Each row is a point on a tangle of strands that fork, close into loops and nearly touch. The rows are in no order.
In the rows, zero is written as 128.
Two points are linked if the straight distance between their rows is under 114. Some points are linked to none.
J725: [104 113 106 152 124 147 108 122 147  93 103 138 132  85 136 121 127  93
  67 123 150 122 108 114 130 127 136 126  92 179 131]
J241: [104 119 154  91 124 141 128  94 139 201 134  87  80 192 113 160 136 174
 178 107 102 123 158 163 168  80 198 160 103  91 117]
J22: [144 113 129 100  98 129 125 103 164 198 142  92 107 143 132 149  91 133
 131 182 111 112 104 121 162  92 144 141 102 137 168]
J659: [144 158  85 134 104 122 133 114 114  90 135 156 160  72 149 134 147  65
 138 135 114 141 125 130  75 178 102 104 151 129 131]
J386: [143 127 140 109 148 103 122 129 105 133 135 134 107 159 112 117 114 141
 152 157 146 161 132 141 138 123 111 142 147 114 136]
J476: [ 83 136 105 163 110 173 104 129 137 107 114 116 132  71 135 158 169 106
 103  48  89  99 113 124 106 160 148 100  87 164 135]
J937: [130 123 131 104 136 122 115 114 131 166 135 105  96 163 116 125 108 118
 150 155 130 132 116 144 157 111 139 147 111 137 140]
J899: [ 92 124 166 126 162 153 106 132 110 132 118 106 101 162 114 123 147 148
 149  70 138 125 125 157 155 110 150 158 107 122 117]
J759: [112 107  98 124 176 117 112 123 159 136  89 120 119 169 143  93  98  65
  83 169 180 110 110 131 184  93 121 161  75 201 134]
J837: [120 126 122 115 171 126 116 109 133 117  87 120 122 174 161  73 122  55
 114 148 195 114  91 142 177  91  98 179  86 167 117]
J936: [143 172  93 114 107 117 126 109 116 140 151 126 120 121 133 146 148  79
 198 127  64 128 122 153  97 183 117 104 135 125 139]
J410: [ 95 108 166 144 109 166 116 127  88  73 118 135 155  64 118 131 162 160
 112  61 126 159 141 118  62 144 141  82 160 100 111]
J127: [106 107 184 135 126 146 123 114  86  71  96 134 151 109 144  88 124 145
  98 121 227 166 124 115 126 100 103 125 162 111  92]
J827: [151 146 139  76 146  94 135 115 118 193 156 107  95 212 105 126 110 126
 220 172 105 138 142 162 161 115 139 165 131 102 127]
J289: [137 104 109 160 100 132 134 127 155  76 125 147 182  55 158 102 105 118
  39 167 201 124  99  82 129 113 102 113 140 151 103]
J134: [ 88 120 148 160 109 168 126 118  94  51 107 141 169  49 143 117 162 120
  93  69 168 146 133 111  73 145 131  93 149 124  92]
J231: [149 140 118  87 173  86 131 134 135 182 134 119 113 221 114 100 102  91
 202 186 115 125 139 150 167 122 123 176 119 146 126]
J520: [ 96 121 119 143 115 144 122 125 154 167 116 107  92 124 112 156 127 138
 110 100  91 103 135 127 137 127 189 113  72 165 140]
J150: [135  72 103 138 120 106 131 152 161 153 145 127 114 133 108 144  75 194
  66 169 138 129 148 101 142 111 134 101 134 145 152]
J719: [162 169 118  94  85 125 130  95 131 172 164 107 120 128 133 148 127  83
 203 156  56 118  93 140 112 155 119 124 132 112 154]
J100: [118 140 151 115 166 144 109 121 105 128 119 108 105 185 131 109 149 110
 174  91 146 120 102 168 164 112 121 175 107 117 112]
J805: [110 153  53 158 134 140 113 121 152 113 109 135 134  90 146 130 156  36
  90 107 113  87 116 128 137 159 141 127  66 203 128]
J600: [132 122  96 133 133  86 151 156 146 165 139 148  95 149  82 158 100 172
 129 152  91 146 184 118 113 148 169  95 116 136 135]
J31: [ 91 131 105 146 139 152 115 125 149 185 114  94  93 158 121 156 140 123
 135  84  99  80 124 139 166 118 198 132  53 172 116]
J552: [110 103 153 131 106 154 106 126 134 126 124 120 119  96 114 135 119 158
  97 118 125 143 116 116 116 113 141 113 126 127 150]
J966: [176 167 135  98  69 111 157 106 154 187 160 111 129 113 135 168 113 114
 167 155  45 118  89 106 116 132 121 119 146 100 176]
J678: [128 165 138 135 162 115 136 138  88  96 127 147 118 149 120 131 163 122
 183  89 115 153 158 165 103 169 121 130 147 101 113]
J226: [145  85 114 167 100 127 137 148 181  94 136 142 173  59 145 126  91 148
  31 149 144 117  90  68 126 114 114 103 146 148 133]
J553: [107 163  54 158 132 143 117 129 148 145 123 115 119 114 137 155 161  60
 135  86  80  79 120 136 138 169 156 108  64 191 126]
J730: [149 101 165 142  71 129 152 146 162 140 145 116 153  76 119 156  96 192
  61 105  87 126  96  64 115  93 127  97 184  91 163]
J133: [129 139 148  85 130 115 133  99 126 201 150 100  81 200 108 151 125 154
 209 137  95 131 153 168 162 102 176 159 121  85 119]
J300: [130 163 125 112 148 150 108  98  89 119 130 106 119 167 148 104 166  69
 191  98 143 115  70 166 149 133  97 169 115 117 101]
J463: [140 127 158 128 201 111 142 175 135 108 103 164 119 211 123 100 123 144
 152 166 150 119 191 168 141 129 122 169 115 129 129]
J905: [161 108 135  99  83 103 140 132 126 176 168 117 106 138 111 149  95 217
 127 169 106 139 147 117 134 110 119 109 176  80 161]
J60: [106 123 187 124 113 164 107 111  58  88 123 122 140  88 121 121 170 155
 149  66 134 169 131 139  79 133 125 103 178  78 113]
J908: [116 169  55 137 128 120 129 106 126  90 112 151 162  79 158 118 155  22
 100 122 141 101 126 138 114 165 111 135  97 176 118]
J61: [121  63 154 151  91 141 132 156 169 121 138 117 154  77 114 141  90 216
  37 123 124 125 116  77 115  92 134  84 158 115 146]
J81: [136 186  93 128 194 124 136 142 121 115 103 143 148 191 158  94 176  49
 186 116 134  72 131 164 157 144  90 182  80 145  95]
J40: [115 145 110 139 125 143 113 101 115  85 107 137 136  97 157 105 152  63
 109 118 162 122 102 131 127 141 108 137 110 159 118]
J531: [101 127 130 149 119 140 133 108 122  63  93 149 164  81 158  85 112  89
  53 146 235 133 119 103 132 103 104 130 122 153  88]
J349: [106 163  71 153 139 135 126 128 145 192 123 103 103 162 125 163 154  89
 167  95  74  68 122 139 159 147 189 117  56 178 105]
J489: [148 134 168 126  88 156 116 109 100 110 135 127 147  78 139 129 141 128
 138 123 119 152  90 119  91 133 102 109 177  87 147]
J316: [127 126 154  99  71 122 152 109 151 191 133 113  93 136  98 181 131 209
 135 139  74 131 165 125 117 104 179 107 128  85 159]
J96: [143 167 127 109 184 108 139 130 110 107 108 146 133 195 153  78 149  66
 184 141 151 108 134 162 144 136  87 187 112 129 105]
J845: [ 92 118 107 155 130 151 107 134 149 123 110 123 106 104 121 140 134 114
  89  92 111 111 124 120 129 138 167 116  75 176 135]
J592: [116 141 140 139  95 176 103 104 129 113 123 106 137  75 151 139 155  90
 125  74  93 112  74 127 109 144 123 122 115 138 146]
J293: [151 141  77 127 113  89 150 154 134 135 155 156 121 119  93 155 115 150
 142 154  79 148 165 113  83 172 137  80 143 120 137]
J633: [157 104 106  98 121  79 138 141 128 182 162 121 104 168 104 136  81 189
 134 190 118 141 158 120 147 125 115 118 153 122 150]
J652: [128  60 112 155 107 124 129 157 180 126 141 127 136  93 118 137  78 199
  31 153 142 121 125  84 132 106 135  93 141 144 142]
J619: [ 74 125 175 113 142 173 104 126 101 149 136  85 109 156 107 142 168 177
 161  36 113 120 136 155 155  94 161 157  99 103 107]
J451: [135 150 173 134 177 113 142 162 100 108 132 157 106 177 100 131 144 167
 184 111 111 158 188 170 108 155 135 145 151  89 120]
J197: [135  81 168 139 102 148 116 118 103  87 123 122 168  89 148  90 107 170
  77 154 216 153 103  96 138 100  89 109 183 105 104]
J83: [110 102 143 137 167 107 140 163 146 155 119 139  91 168  87 149  99 188
 113 128 127 154 187 135 138 117 171 125 116 132 138]
J626: [163 102 140 148  89 134 141 142 123  94 151 145 170  63 135 121 128 172
  92 134 137 148 107  81  84 136 105  78 200  82 121]
J916: [125 115  97 117 163 107 118 131 155 162 112 117 105 176 124 111  97  84
 121 171 142 118 126 132 173 106 139 151  86 189 138]
J104: [155 138 112 121 103 130 117 110 140 132 139 128 136 103 141 123 118  82
 129 166 110 126  85 114 124 138 103 131 122 151 155]
J501: [115 186  65 135 164  99 147 123 113  90 106 158 160 117 153 110 162  30
 126 108 144  96 154 149 123 166 106 153 102 162 104]
J675: [ 77 111 172  97 142 166 118 114 128 183 131  80  96 193 112 156 154 188
 167  61 112 115 162 162 177  69 188 172  95  95 104]
J42: [145 133 145 146  89 156 123 106 125  90 125 138 172  55 163 122 137  93
 104 131 141 140  77  97  95 138  93 115 159 120 136]
J238: [149 175 135  99 167 117 130 110  85 114 127 125 129 196 151  87 159  66
 219 125 139 119 104 172 141 140  78 182 129 107  98]
J758: [106 130 132 164  94 171 124 111 124  57 111 144 180  35 162 124 153  87
  82  91 154 132 109 104  76 147 120 100 140 135 108]
J964: [114 186  86 151 189 123 140 149 121  95 100 148 151 151 152 119 184  60
 150  89 139  79 148 158 144 159 108 161  84 153 100]
J290: [144 121 147 112  74 126 142 125 148 174 145 119 109 115 109 166 109 189
 120 145  82 130 133 108 114 109 149 105 138  95 170]
J223: [146 131 165 117 164  97 135 146  90 111 133 152 118 167 107 114 125 166
 162 146 158 177 158 148 121 128 109 139 169  89 122]
J929: [ 88  85 181 146 194 136 132 167 136  79  83 155 132 155 117 113 111 182
  77 112 198 150 175 136 137 101 138 147 127 133 114]
J405: [138  79  97 113 141  91 130 144 154 176 142 118 109 164 112 136  65 166
  90 194 148 131 146 113 166 111 121 125 128 160 153]
J392: [109 119 153 143 145 127 129 133  98  71 104 154 139 111 130 106 134 136
 103 118 190 162 142 120 112 123 120 127 149 120  99]
J960: [159 120 139 141  79 131 145 148 144 123 152 136 151  74 119 152 116 173
  98 125  88 137 104  82  87 132 119  85 178  87 155]
J764: [155  82 161 139  92 141 122 129 124 107 140 126 162  80 145 111 102 179
  74 153 165 139  92  90 130 107  92 107 189  99 131]
J545: [141 136 191 108  91 165 106  99  71 112 142 117 138  84 128 124 159 146
 167 106 121 163 106 136  87 126 106 112 194  56 139]
J616: [129 178  99 134 155 107 133 133 102 114 138 138 122 147 128 143 166  89
 201  90  85 134 154 168 110 188 121 121 133 124 114]
J294: [172  91  75 120 112  78 145 148 132 109 169 152 153 109 142  94  96 158
  83 194 159 126 130  93 128 140  87 114 179 135 112]
J69: [159 133  92 118 105 103 132 133 135 142 151 144 129 112 119 129 108 121
 134 177  98 138 124 107 112 151 108 111 138 137 149]
J475: [149 139 141 114 193  93 142 165 138 144 122 150 115 217 111 109 115 126
 185 172 116 123 182 164 147 138 128 168 117 138 128]
J944: [139 117 129 145 118 121 140 139  96  76 139 156 155  83 123 115 139 160
 110 136 176 169 142 105  79 141 115  92 186  90  95]
J942: [177 140 135  95  72 106 155 104 172 206 156  99 129 125 146 164  95 125
 138 175  68 105  86  93 153 101 120 141 129 117 182]
J823: [120 109 160 146 195 116 142 186 143 115 110 163 108 181  97 133 114 180
 124 128 140 147 199 154 131 129 156 145 118 127 131]

How many points has the smallest loop of links through each point below? Write - if it is on no loop.
J60 => 7
J908 => 9
J678 => 11
J127 => 6

A fork is a point with three links, a tip a point with one. Leave the first point through the second and follow the links. Name the first fork or tip that comes.
J936; J616 => J937
J463; J823 => J104
J652; J150 => J316
J675; J619 => J908
J316; J290 => J652
J908; J805 => J845

A tip is a point with one link. Name the tips that can be reached along the links from each point below, in the order of the rows.
J238 => J592, J104
J966 => J837
J127 => J531, J316
